Points, in no order, along strands that fork, close into loops and pass close to each other.
(in the rows, 128 means zero)
Two points are linked if the straight distance between their rows is under 154. Some points are linked to none.
<188>: [168 156 186 139  94 123  88 131 130 114  82 101 109 130 102 115 135 123
 158 136 148 165 119 172 137 145  71 135 111 121 104 116 126 164 120 148
 140 123  90 118 127 161 130 157 114 136]
<1208>: [131 122 125 136 182  95  74  92 189 111 145 106  65 141 128 155 111 117
 118 103 169 124 163 171 105 125 156 150  80 142 114 103 104  98  94 143
 176 174 147  76 114 108 119 144 112 108]
<128>: [142 100 125  85 144  97 116 142 119 124  97 119  99  87 111 153 133 134
 159 118 165  59 144 140 101 172 128 126  87 149  97  90 124 125 117 120
 106 117  83 116 133 151 174 146 113 125]
<357>: [ 98 105 112 108 159 164 143 171 163 122 128 122 129  69 168 163  75 115
 126 163 136 121 170 123 126 140 147 145 132 102 162 205  93 117  97 104
 118 148 153 172 124 123 110 117 143 128]
<946>: [124 112 134 115 112 103 124 118 167 134 152 152 139 112 100 147 173 131
  96 122 114  86 141  54  84 134 143 114 115 170 133 131 155 120 148 142
 130 143  94 118 117 111 161 159 134 138]
<824>: [123 142 177 148 106 180 112 106 205 159 108 157  62 101  90 173 117 164
 127  75 138  86 164 129 109 156 128 166  80 164 116 116 106  81 115 155
 125 133  88 105 193  93 132 153  88 136]
<117>: [119 141 109 142 158  77  98  94 139 106 152  92 117 169 132 116 150 131
 137 178 120 172 112 158 142  97 142  99 140 121 146 105 133 153 154 127
 162 118 142 135  89 144 114 114 143  99]
<608>: [131  92 122 129 170  90  73 123 129  87 136  88  76 109 145 156 103  95
 172 117 180  93 152 209 120 146 124 145  80 104  77  64 102 122  76  90
 144 121 127 102  98 137 152 127  99 102]
<803>: [133 138 131 140 116  92 127 121  58 112 157 117 196 180 148  95 152  85
 123 168  88 171  86 140 148  92  97 107 179  90 127 120 126 143 140 139
 146 114 136 125 100 123 122 115 166 139]
<41>: [108 168 138 158  88 147 131  59 205 139 115  66 110 157  99 150 153 187
 160 151 105 118 133 134 144 123 137 138 129 170 171 141 144 137 168 117
 120 100 128 158 137 114  79  90 144  79]
<1073>: [119 131 100 128 116 140 157 121 203 124 156 147 138  95 123 151 136 154
 135 124  97 103 170  88 112 144 175 115 143 146 156 185 166 140 155 123
 128 154 153 165 128 123 110 133 120 136]
<340>: [ 99 110  61  87 187  94 149 134  63 143 152 123 123 165 167 100 107 129
  97 117 157 100 104 128 132 100 168 139 141 126 131 100 105  90 117  89
 111 110 162 134 100 153 156  77 150  81]
<1143>: [109 113  87 113 111 159 176 120 159 120 127 127 143 104 133 148 133 167
 166 135 121  91 140 113 131 153 153 106 149 131 159 180 166 148 145  76
  96 113 161 186 118 143 118 110 133 107]
<368>: [176 154 142 130  84 136 141 115 180 143  88 129 111 106  99 140 129 199
 165 133 134 114 148 113 135 163 139 113 100 168 165 171 159 156 154 124
 106 128 109 157 125 161 102 156 127 124]
<1101>: [124 134  79 111 182  89 113 104 112 131 138  96  81 167 145 121 113 163
 118 122 170 110 117 155 138 109 162 117 117 126 135  89 113 103 121  91
 123 118 139 125 102 161 139  95 143  63]
<101>: [156 156 149 117 128 127 144 145  17 172 103 137 144 170 147  74  84 145
 112 122 139 161  77 113 165  80 131 142 148 111 148 118 101 117  95 156
  89  88 111 126 162 152 127  94 180 131]
<982>: [ 93 137 137 132 133 156 122  88 129 163 112 130 109 165 128 125 127 143
  88 125 128 135 122  88 137  97 145 140 121 133 150 137 108  91  99 136
 106 107 119 117 126  97 117 107 159  92]
<638>: [148 112  73 135 174  63 143 143 114  62 170 116 145 142 144 126 140 122
 158 148 110 139 123 159 122 129 141  65 165 117 125 113 149 173 167  95
 140 140 143 160  80 186 151 135 115 128]
<329>: [121 143 119 131 119 121 139 126 127 117 124 102 137 127  84 123 153 108
 147 111  97 117 110 123 137 136 131  99 143 136 118  74 149 133 174 124
 116 115 114 148 154 135 134 121 109 124]
<810>: [122 136 137 127 129 166 132 163  93 139 109 143 130 108 134 105 108  84
 114 104 115 143 117 126 163 123 127 160 147  99 105 115 113  98 115 143
 138 134 142 124 158 113 133 125 129 162]
<954>: [143 127 165 123 129 111 115 179 122 115 116 113 165  77 148 131 130  77
 108 196 117 170 145 111 110 120  97 128 140 100 148 200 124 176 108 149
 137 150 103 164  93 133 113 157 158 165]
<641>: [184 159  98 117 168  77 116 142 136 125 110 103  94 133 139 111 104 155
 135 132 167 149 137 159 136 133 167  95 106 123 153 135 123 130 131 129
 141 169 131 137 103 178 115 149 141 119]
<234>: [112  87  80  95 175 144 160 155  60 131 143 178 126 154 179 103  86 127
  80 102 172 115 114 126 145 102 145 162 138 128 107 121  91  73  77 102
 108 123 157 101 110 122 151 104 146 111]
<207>: [ 72  83 159 124 153 184 117 141  98 133  97 139 138 113 154 148  91 100
  96 166 170 139 133 122 133 118  93 147 122  90 139 166  80 123  61 102
 107  77 104 106 113  94 139 112 147 127]
<922>: [149 142 150 120 128 109 105 150 126 112 101  77 137 114 130 125 130 109
 161 167 145 158 132 168 149 129 109 127 130 121 125 146 114 152 115 127
 126 121 108 155 112 153 115 126 145 114]
<686>: [115 102 159 129 102 185 152 127  89 131  94 174 153 133 136 125 116 152
 131 150 130 118 110  89 136 133  79 124 146 108 143 163 130 146 115 107
  66  84 117 131 119 129 143 142 129 142]
<170>: [114 110  42 120 154 143 147 110 137 153 159 152 108 171 170 106 107 185
  91  86 157 111 139 118 129 105 179 142 130 128 139 143 129  73 119  92
 126 152 196 131 117 129 112  88 135  79]
<676>: [136 120 160 154  92 171 133 170  65 130 113 169 135 139 128  97  96  96
 142  70 144 156 108 184 181 135  68 158 157  90  69 107 123  89  99 133
 145 126 165  96 155 124 135 135 105 173]
<1349>: [124  83 164 130 117 155 105 135 154 119 112 143  76  92 124 173 109 133
 151 104 183  90 164 154 123 162 103 152  79 137  88 141 103 115  76 123
 138 132 126  88 124 119 152 155  98 129]
<798>: [100 168 155 149 112 131 113  74 229 124 131  57 119 126  96 187 146 120
 147 157  98 112 148 153 115 122 125 158 120 158 156 119 125 144 150 139
 152 125 110 141 141  95  99 108 124  99]
<572>: [189 167  74 141 152  85 137 128 155 134 128 123 110 138 129 114 135 189
 136 114 138 135 146 114 121 128 212  90 104 150 171 148 168 125 161 139
 129 184 157 116 123 150  94 136 148 123]
<406>: [123 132  78 150 185  90  76  97 133  97 182  75 108 158 173 140 116 121
 126 187 130 206 138 208 145  89 126 126 135  80 133 112 101 137 142 119
 187 144 179 138 100 129 108 110 126 108]
<446>: [146 162 102 147 127 132 137 127 229 139 151 116 125  95 131 141 128 154
 140 148  92 157 167 131 124 131 171 128 127 134 174 188 143 132 151 158
 166 194 166 164 140 114  61 137 118 134]
<528>: [148 136  87 117 141 151 154 120  81 172 129 161 127 182 165  65 112 191
  97 100 151 146 110  84 139  96 180 133 128 132 151 143 132  94 116 132
 105 136 162 117 133 134 110  92 158  98]
<723>: [133 156 102 147 131  81 118  93  70 111 168 100 155 210 136  91 156 124
 130 154  93 183  79 168 160  87 119  86 166 109 132  73 141 156 168 126
 153 113 157 123 119 140 112  99 138 111]
<102>: [ 86 114 162 144 118 145  92  88 143 129 128 146 125 173 124 138 150 112
 110 137 135 138 126 121 129 105  91 145 121 123 119 127 117 105  95 127
 149 114 142  94 101  88 123 123 142 114]
<496>: [108 130 138 125 161 130  97 133 105 124  98  83  76 123 125 126 100 105
 158  94 166 111 128 191 144 143 130 157 103 119  82  59  94  85  88 114
 126  88 118 119 150 137 150 107 113 101]
<1035>: [108 159 211 149  80 176  84 101 181 131  77  89 136 111  96 164 137 104
 127 152 115 141 132 132 117 134  67 165 102 147 141 129 106 143 111 146
 106  95  78 137 145  89 107 133 126 125]
<287>: [149 152 138 133 142 156 117 126 173 161  88 139  66 121 113 135  92 165
 121  83 155 120 162 119 125 146 164 153  74 138 132 139 102  82  90 156
 124 151 111 106 166 123 121 156 118 133]
<501>: [115 140 211 158  98 167  68 110 207 116 122  83 113 106  97 166 140  80
 134 143 127 151 142 162 109 136  67 185 107 148  95 113 109 156 117 154
 172 133  96 107 139  91 114 129  92 140]
<766>: [124 146 164 152 131 113  78  56 218 140 123 107  56 177  92 154 137 156
 149 109 145 132 152 167 121 117 132 156  88 161 112 101 128 113 114 154
 168 141 136  78 130 105 106 139  93 103]
<852>: [127 155 136 140 134 138 105 132 198 141 148 130 120  99 138 136 132 109
  96 136 101 156 166 120 109 110 155 158 113 127 145 163 124 109 137 179
 184 183 138 133 154  87  92 133 125 154]
<382>: [151 102 123 106 146 135 146 113  74 159  87 209 102 163 141 112 108 206
 101 100 173 120 123  84 125 124 141 126  95 127 131 157 113 109  75 123
  71 114 128  89 113 128 150 155 139 122]
<775>: [157  88 155 130 121  81  85 138 121  77 167 112 112 100 118 135 160  99
 145 138 169 112 133 157  88 165  73 116 108 134  64  87 133 179 128 112
 158 143  82 101  74 158 184 167  91 133]
<497>: [133 130 131 117 146 129 106 153 174 102 122  73 124  64 144 161 100 104
 152 174 141 115 163 157 116 160 124 143 120 118 147 171 106 150 107 114
 136 146 117 171 111 153 117 133 128 118]
<238>: [139 109 114  63 150 122 154 134 108 161  71 131 104  82 112 160 121 172
 145 152 147  45 152 108  96 180 149 112  89 158 156 127 122 140 112 112
  63  92  95 123 157 136 170 138 147 139]
<858>: [119 130 151 126 112 101 127 161  75 101 138 105 199 108 144 111 144  49
 117 187  80 160 120 129 126 108  83 118 173  80 136 168 128 177 129 141
 128 126 117 168 106 124 118 124 172 157]
<1292>: [121 141 198 143  59 140 113 145  93  93 118 109 173 114  97 105 145  44
 106 135 113 141  96 146 118 145  28 152 156 111  96 135 133 170 159 154
 132 125  78 130 136  99 140 137 129 176]
<885>: [105 131  92  84 155 110 167 136 117 140 106 120 126 109 103 141 132 141
 133 127 119  53 132  84 110 146 180 111 110 162 151 102 135 114 148 110
  95 105 116 130 146 135 159 114 140 117]
<724>: [122  99  80 157 147 127 136 130 154  89 184 134 127 151 144 118 134 125
 150 106 117 148 135 189 157 133 122 119 161 106  94 104 153 144 155 102
 183 163 210 146 102 139 103 120  79 113]
<1307>: [152 151 161 128 112  83 101 132  48 145 118 163 122 169 114  98 141  93
 102  88 133 135  91 132 137 107 108 120 137 129  81  62 117  87 110 180
 130 113  91  75 132 134 165 147 127 158]
<455>: [106 110 132 115 131 180 147 118 106 159  88 173 107 126 101 135 115 149
 131  80 127  83 120  96 141 149 121 135 106 129 120  99 122  93 110 114
  75  74 122 114 190 120 154 122 106 126]
<1189>: [117 165 133 148 113 105 102  88 178 134 138  77 129 170 107 130 174 150
 121 166  88 163 119 118 130  91 150 107 134 144 175 130 157 153 169 146
 149 118 142 140 111 114  82  99 149 104]
<443>: [159 173 106 150 117 110 118 122 166 139 152 130 117 152 107 103 157 126
 120 112 100 170 120 121 131 117 170 112 116 138 116  91 165 136 185 164
 181 183 146 114 154 126 103 146  96 141]
<558>: [ 75 122  84 129 133 133 147  95 120 128 155  96 126 174 145 113 147 152
 136 124 116 118 101 128 145 116 152 121 159 132 138 101 149 118 161  91
 126  86 171 156 119 135 122  60 136  72]
<541>: [162 131  98  99 175  70 124 163 155 118 149 146 130  89 145 136 122 131
  98 144 134 129 160  98  86 127 187 100 126 131 160 188 133 146 127 148
 134 185 140 140  85 159 134 170 145 161]
<508>: [112 127  81 161 132 130 135  94 181 112 182 108 115 167 155 126 131 172
 151 152 123 170 138 185 142 113 135 123 154 105 140 141 147 144 164  98
 186 153 218 158 112 125  85  95 101  82]
<624>: [108 130 166 140 115 144 112  62 207 163 109 114  50 144  98 184 115 186
 151  89 150  79 169 166 119 137 133 160  98 166 127 120 117  76  96 131
 123 121 115  92 164  94 109 127 119  94]
<658>: [134 104 143 168  89 170 142 166  93 100 139 162 155 139 137 104 118  95
 150 109 143 165 124 197 169 132  49 131 155  86  68 144 128 133 118 110
 172 147 183 102 101 117 121 136  81 163]
<426>: [ 83  98  99  95 141 128 142  84 149 147 132 157 103 137 111 161 152 165
 123 103 120  35 150  95 102 130 160 128  99 154 118 110 130  81 125 106
 111 104 124  96 141  94 151 119 133 111]
<1234>: [103 117 192 155 101 162  76 142 159  91 127  75 139 101 126 140 126  59
 137 172 129 172 140 182 133 131  52 164 129 112 101 152 112 163 114 126
 166 128 121 119 102 106 114 126 107 148]
<1051>: [129 136  80 140 129 139 130 120 160 147 174 135 137 148 176 114 124 169
 121 164 117 192 146 137 135  99 156 115 141 102 153 202 135 123 136 123
 164 171 219 154 106 122  75 111 143 113]
<373>: [154 155  80 147 167  85  94 106 167 121 176  96 101 149 156 128 135 147
 131 173 104 220 148 181 143 105 152 122 118  86 139 121 130 137 156 149
 202 187 179 130 129 114  85 133 104 140]
<229>: [183 150 159 114 133 131 136 159 113 156  66 144  87 106 111 114  85 163
 135  99 161 130 131 127 133 156 132 131  95 136 126 129 114 119  97 159
  88 128  90 125 168 163 139 162 130 148]
<1096>: [126 109  77 111 188  78 127 146 149  88 166 121 127 114 168 140 121 122
 130 155 128 140 151 152  96 123 151  96 150 104 148 162 131 142 119 108
 150 167 168 151  72 164 138 146 140 126]
<457>: [111 148 177 148  71 192 124  97 171 134  62  99 136 122 114 164 127 169
 145 157 120 140 131 120 137 142  82 142 114 129 175 169 115 157 127 112
  84  82  95 167 141 117  87 117 141 111]
<425>: [ 70  99 148 139 151 190 114 140 113 134  98 127  91 125 130 122  93 104
 121  92 147 108 138 179 153 141 104 171 107 107  83  96  83  70  74 109
 131  91 140  97 157  94 141  97 121 118]
<20>: [140 151 118 113  98 128 172 140  51 163 113 143 182 141 110  96 132  87
 126  89  87 106  75  66 138 116 164 110 154 145 137  90 151 122 155 146
  82 103 114 137 190 132 145 115 153 158]
<88>: [125  83  99 119 135 129 157  97 146 152 129 207  97 158 133 134 117 200
 109  87 152  71 147  74 116 129 172 121  92 144 143 155 136  92 107 118
  91 128 124  81 115 106 140 150 144 126]
<12>: [173 178 164 139  91 115 117 134 150 136  68 100 112 128  78 121 152 160
 169 123 126 149 118 142 135 147 124  98 104 171 141 113 154 166 157 138
 116 122  91 138 138 168 121 140 127 135]
<8>: [131  82 115 116 149 135 154 148  50 132 122 174 132 178 165 121 100 129
 115 107 180 119 113 165 150 125  87 144 132 113  80 109 105  90  63  91
 109 101 157  98  76 134 162 125 119 107]
<790>: [127 140  52 108 188 122 153 150 115 162 136 114 102 131 176 101  70 176
 103  97 174 119 131 137 131 135 212 144 104 119 169 160  92  83 117 116
 109 170 171 146 144 154 112  96 154  94]
<453>: [128 122 179 123  92 173 111 160 182 105 118  96 113  19 109 176 117  98
 135 140 140  96 149 143  93 206  70 166  93 155 104 118  97 144 131 133
 137 126  60 146 164 123 157 150 106 144]
<1087>: [127 128 134 133 133 130 128 163 163  85 152  91 139  56 119 155 127  73
 146 136 109 117 153 158 112 168 112 137 144 127 109 118 133 153 164 112
 151 137 100 171 135 153 135 143 107 131]
<617>: [182 137 128 123 137  79 125 150 106 121 124 151 115 119 121 111 142 126
 131 117 144 135 126 122 121 133 135  98 129 133 114 111 135 140 140 152
 146 151 120 107 108 164 148 168 118 141]
<112>: [116  96  94 108 113 146 174 123  78 147 121 186 156 152 123 108 135 130
 134  77 125  83 108  83 148 136 130 117 138 138 107 101 136 105 128  96
  86  98 149 112 139 128 169 123 110 131]
<705>: [158 153 156 150  81 167 136 136 121 160 115 179 151 133  99  97 130 127
 112 103 111 174 112  76 146 128 128 130 138 125 126 138 154 127 154 171
 126 159 127 123 169 124 113 158 107 162]
<46>: [175 143 165  97 109  92 152 151  63 128  76 109 152 119 100 120 132 141
 160 158 134 111 107 122 131 138  99  86 127 145 161 149 133 189 132 130
  71  90  66 152 119 186 136 138 153 140]
<208>: [127 132 201 124  76 150 113 169 126  84 115  92 155  51 105 133 132  64
 114 139 135 124 113 126  99 169  48 163 123 140  96 125 111 169 136 146
 115 118  48 145 139 112 155 138 129 157]
<736>: [162 124 153  97 154  80 117 175  69 129 116 154 100 120 123 110 109  94
 119  93 168 112 116 144 122 123 133 135 116 124  84  73 105 102 104 155
 132 132  89  94 124 154 177 155 121 159]
<1289>: [114  72 140 110 148  84  70 112 133  71 163  82 117  89 134 177 147  81
 148 153 160  82 163 182  97 149 105 127  97 126  87  96 114 160  93  90
 138 122 116  95  65 134 170 142 103 111]
<726>: [ 76  95 127 146 124 179 144 100 194 141 153 172 127 109 131 173 122 148
  94 113  97  80 162  55 113 108 156 161 134 132 168 172 126  96 118 133
 109 134 109 114 159  56 107 126 138 134]
<492>: [111 120 116 129  97 144 151  94 207 146 156 172 117 111 106 156 148 177
 118 104 104  85 158  60  97 134 170 130 111 177 146 164 157 112 155 135
 121 152 105 106 136  88 117 146 130 146]
<674>: [ 80 139 107 122 112 185 176 126 150 137 108  95 155  92 117 145 123 141
 138 136  87  89 133  83 137 148 153 128 137 134 172 153 138 130 162  94
  83  95 127 186 182 118 114  91 141 124]
<1266>: [107 173 132 134 113 121 115 107 192 120 128  59 134 115  74 160 164 106
 153 126  79  91 139 128 106 145 128 128 119 174 135  75 139 151 190 124
 121 108  81 158 165 117 119 109 110 105]
<1179>: [139 139  80 134 119 109 149 110 115 140 164 132 170 162 166 101 162 166
 106 165  94 190 106  94 126  89 159  88 158 122 168 167 163 135 142 128
 136 130 182 168 101 134  86  96 174 117]
<1067>: [102  80 154  92 146 159 141 131 103 142  93 170 135 104 143 164 108 149
 110 164 150  84 136  84 100 142 106 136 108 119 148 161 105 139  78 104
  76  71  87 107 118 110 158 145 137 131]
<355>: [158 103  95 108 132  67 185 142  42 114 145 155 179 150 128 110 145 133
 158 107 124  93  79 134 139 126 126  76 159 145 102  93 154 156 150 106
 106 112 140 120  91 184 175 137 121 126]
<291>: [119 120  70 113 170  81 128 140 122  97 204 136 166 141 155 113 162  97
  95 153  53 175 127 118 108  88 156  81 167 110 144 125 161 134 157 135
 162 146 173 157 116 128 128 119 145 151]
<765>: [152 130 133 118 104 174 157 145 173 148  77 162 117  63 120 168  89 194
 154 125 149  89 164  86 120 170 141 122 108 133 159 185 128 153 132 112
  85 137 103 158 157 137 121 166 115 150]
<567>: [105 171 138 141  98 152 140 126 107 157  92  92 146 145  87 114 142 100
 121 115  78 117  99  86 152 112 142 126 135 146 153  81 141 119 154 141
  87  85  95 152 187 109 117 102 148 121]
<586>: [114 126 163 157  78 139 110  73 149 134 117 151 115 207  97 112 171 138
 146 125 128 148 115 141 147 123  79 126 126 135  94 119 150 139 128 122
 143 115 153  95  94 106 117 140  95 115]
<969>: [111 101 158 135 140 116  96 146  59 108 118 135 130 175 142 107 117  84
 130 123 156 138 106 180 146 118  81 151 134 105  74  89  97  99  85 122
 135  90 124  81  94 120 158 111 130 120]
<191>: [ 55 117 127 116 137 134 115  88 112 130 128  97 119 152 120 140 135 110
 128 126 135  69 116 136 133 124 109 134 127 127 108  82 108  91 119  93
 112  56 119 119 128  99 158  83 138  83]
<761>: [136 155 114 161 130  99 123 119 143 101 168 108 117 140  87 116 162 105
 150 108  88 147 103 141 125 138 132 107 152 145 101  54 168 158 216 137
 181 161 116 134 163 135 129 146  75 141]
<827>: [113 105 143 121 131 148  97 122 188 107 134  94  98  52 130 189 116 101
 159 127 156  59 172 172 100 190 109 160  92 143  99 108 112 121 104 110
 149 135 105 117 137 120 149 143  88 125]
<813>: [130 132 166 124 109  90 132 136  34 121 107 143 156 176 117  97 124  91
 136 116 128 124  73 158 153 116  76 118 153 120  99  94 124 127 104 132
 103  74  95 100 119 147 173 136 146 146]
<1042>: [130 106 150 146  91 145 148 124 129 103 134 142 155 152 124 109 154 111
 152 135 124 144 119 148 141 145  68 122 150 119  95 152 144 146 128 108
 139 131 152 118  80 139 130 135  99 133]
<1330>: [114 118 141 129 140 180 144 140 196 123 113 136 117  45 150 186  71 152
 137 147 158  83 183 112 113 165 138 153 108 129 161 210 108 122 101 116
 112 157 115 142 143 107 115 149 129 136]
<262>: [125 135  65 119 163  72 136 119 159 114 173 122 145 141 147 128 153 154
 103 156  82 161 142  97  89 103 202  81 139 141 184 165 173 137 148 134
 144 143 160 165 104 135  98 111 167 129]
<1146>: [168 108 105 111 118 122 201 146  47 144 117 196 179 153 139 109 119 153
 157  93 136 116  89  85 148 128 145  97 155 153 114 127 151 133 128 112
  87 126 153 121 113 167 151 135 122 141]
<10>: [ 50  96  84 120 153 120 128  87 149 113 173 108 130 154 125 149 174 112
 128 122  95  83 124 125 123 120 138 121 149 130 114  90 140  94 144  90
 134  99 164 130 115 106 150  82 116  89]
<1200>: [175 151 120 110 106 108 158 161 137 142 138 144 168  78 106 117 154 145
 118 131 103 121 129  58  98 141 176  93 135 168 161 140 175 166 179 152
 114 154 100 160 134 168 129 153 139 152]
<470>: [151 148 159 153 101 200 134 130 112 167  82 183 153 133 149 100 112 152
 104 133 114 197 119  80 149 113 129 128 129  93 162 179 118 137 109 169
 108 137 121 134 169 104  82 145 145 157]
<246>: [182 149 124 129  96  86 151 168  93 127 160 147 159 101 104 101 157 119
 127 106 114 126 104  83 108 137 133  87 146 153 113  97 178 166 181 162
 140 165  95 131 136 167 166 158 114 152]
<130>: [130 124  82 154 134  98 146 131 120  97 188 143 166 150 144 117 155 106
 147 136  65 181 112 160 133 113 121  99 181  94 108 114 168 154 180 116
 180 148 188 150 126 133 117 128  90 145]
<1360>: [ 96 125 171 145 116 188 107 104 148 147  76 147  74 129  95 148 113 151
 139  72 137 105 122 148 148 144 103 157  98 123  99  90 104  76  91 138
 115  90 123 100 185 105 141 129  96 124]
<1066>: [119 153 158 135  83 117 118 114 159 121 161 121 153 121  86 124 190  91
  92 129  91 121 110  69  88 128 103 126 131 161 123 106 158 157 180 161
 140 143  86 125 122  98 146 144 128 145]
<1092>: [127  81 134 128 136 114  95  87 173 131 135 125  58 137 134 174 110 159
 150  91 195  74 176 179 105 145 131 136  69 141  99 129 102  90  73 108
 122 161 152  69 108 112 138 154 108 111]
<915>: [145 125 142 130 141 167 140 161 125 151  98 161 135  90 141 130  99 124
  99 145 132 143 145  75 123 129 142 139 122 107 156 183 105 129 103 159
 105 144  92 143 148 117 101 152 150 162]
<892>: [178 124 131  85 160 117 158 172  61 162  78 168 113 126 144 109  72 150
 124 110 190 121 119 109 142 130 135 145 112 121 145 152 104 117  74 137
  74 126 116 102 135 166 142 146 145 142]
<677>: [175 141 110 113 136 157 149 150  34 183 100 155 141 152 186  68  81 177
 102 133 176 189  97 115 161  88 149 136 145 111 159 167  93 123  96 142
 104 134 145 129 145 157  99 106 169 113]
<64>: [124  79 160 134 110 115 120 185 107  79 168 142 150  85 134 123 139  63
 132 121 150 121 135 158 115 159  65 143 138 120  57 128 131 145 122 117
 166 140 115  99  82 142 167 150  90 152]
<206>: [146 106  99 107 142  57 156 148  82  75 177 118 160 117 116 124 157  97
 160 136 111  94  95 142 117 136 118  76 169 127 112  85 152 179 179 107
 119 106  94 150 108 184 180 138 109 131]
<237>: [134 115 135 103 161  91 108 182 140 114 152 132 154  66 146 133 124  78
  82 162 125 141 158 102  90 121 143 136 127 131 137 171 118 132 114 147
 149 169 107 153  94 131 148 153 151 155]
<767>: [ 57 101 134 107 157 152 114 129  91 120 121  97 121 132 158 137 107  97
 110 158 154  99 120 148 143 111 104 164 136 104 129 134  85  90  82  94
 111  73 118 128 108 116 145  77 164  85]
<996>: [171 142 108 109 137  96 173 151   4 150 131 146 186 161 153  80  83 116
 140 116 129 147  74 135 173  91 156 125 178 120 128 103 114 124 128 149
 113 110 142 120 141 158 133 103 169 142]
<1210>: [121 132 155 145  72 181 148 119 134 126  85 133 176 130 124 125 147 142
 135 174 107 162 117  90 140 131  86 121 153 111 165 191 150 187 140 116
  83 106 123 175 120 122  95 131 140 133]
<611>: [139 143 180 151  90 119  88 154 118  85 145  84 147 112 117 101 143  43
 139 151 124 184 111 188 128 136  58 150 149  89  88 103 123 179 158 153
 188 146 101 113 130 115 120 142 100 170]
<553>: [103 132  89 141 140 130 128 109  76 126 172  96 144 182 165  91 130 130
 121 140 116 161  87 168 171  97 124 129 175  99 123  85 127 108 161 104
 162 107 180 152 126 133 125  67 133  85]
<43>: [116 155 148 128 115 147 111 101  65 166  93 141 117 204 124  83 125 143
 110 112 138 165  92 124 157  88 122 137 133 115 127 113 106  93 104 146
 117  87 131 106 150 124 115 102 151 107]
<805>: [133 156 112 150 140 117 101  94 192 142 171 118 111 144 127 120 155 120
 105 141  87 188 140 136 128 102 158 135 122 111 128 119 131 114 163 171
 212 194 173 114 152  75  77 128  97 146]
<1280>: [190 140  92 136 113 115 169 142 113 147 118 163 146 129 120 102 150 193
 141  95 119 125 115  70 117 136 207  82 124 175 163 146 189 134 162 131
  99 143 140 126 125 158 108 135 142 144]
<874>: [127 121 110 153 101 163 142 126 141 155 151 201 154 146 130  97 152 134
 102  94  99 178 128  86 140 107 139 130 142 123 102 142 145  99 140 160
 163 175 181  93 142  98 107 144 105 159]
<261>: [ 93 116 149 141 126 183 150 149 177 142 118 154 153  69 138 169 114 113
  82 140  94 112 157  53 101 118 128 146 127 120 178 180 112 144 117 141
 104 130  91 162 149  79 110 141 143 161]
<516>: [146 146  98 111 176 101 141 157  68 133 126 119 131 136 142  91 102  97
 124 104 121 143 102 143 162 101 169 136 148 102 123  70 113  95 123 145
 138 132 134 126 157 135 130 110 147 132]
<782>: [122 146 151 138  99 103 125 139 111 124 150 119 187 122 116 121 175  56
  83 162  62 148  98  73 106  98 106 107 157 123 139 130 152 154 157 160
 121 140 105 164 134 108 127 125 167 163]

How many points has the smallest loop of links through each point below? Write none if it is on no loop.
<982> -> 11
<954> -> 38
<446> -> 14
<130> -> 7
<617> -> 6
<798> -> 11
<775> -> none
<357> -> 8

A piece is two or more points that can be reached from each other along the links. Count, over all rows, the pieces, the separate loops (a circle has one, a figure eight two, a Y none), the forks (points with three links) and the tips (points with one).
pieces -> 5
loops -> 7
forks -> 12
tips -> 8

A fork is a point with three links, a tip a point with one. Leave the first point through the second and follow the links. Name the first fork or tip that comes.
<824>; <624> -> <723>
<237>; <541> -> <1360>
<191>; <767> -> <824>
<43>; <982> -> <101>
<1360>; <455> -> <858>
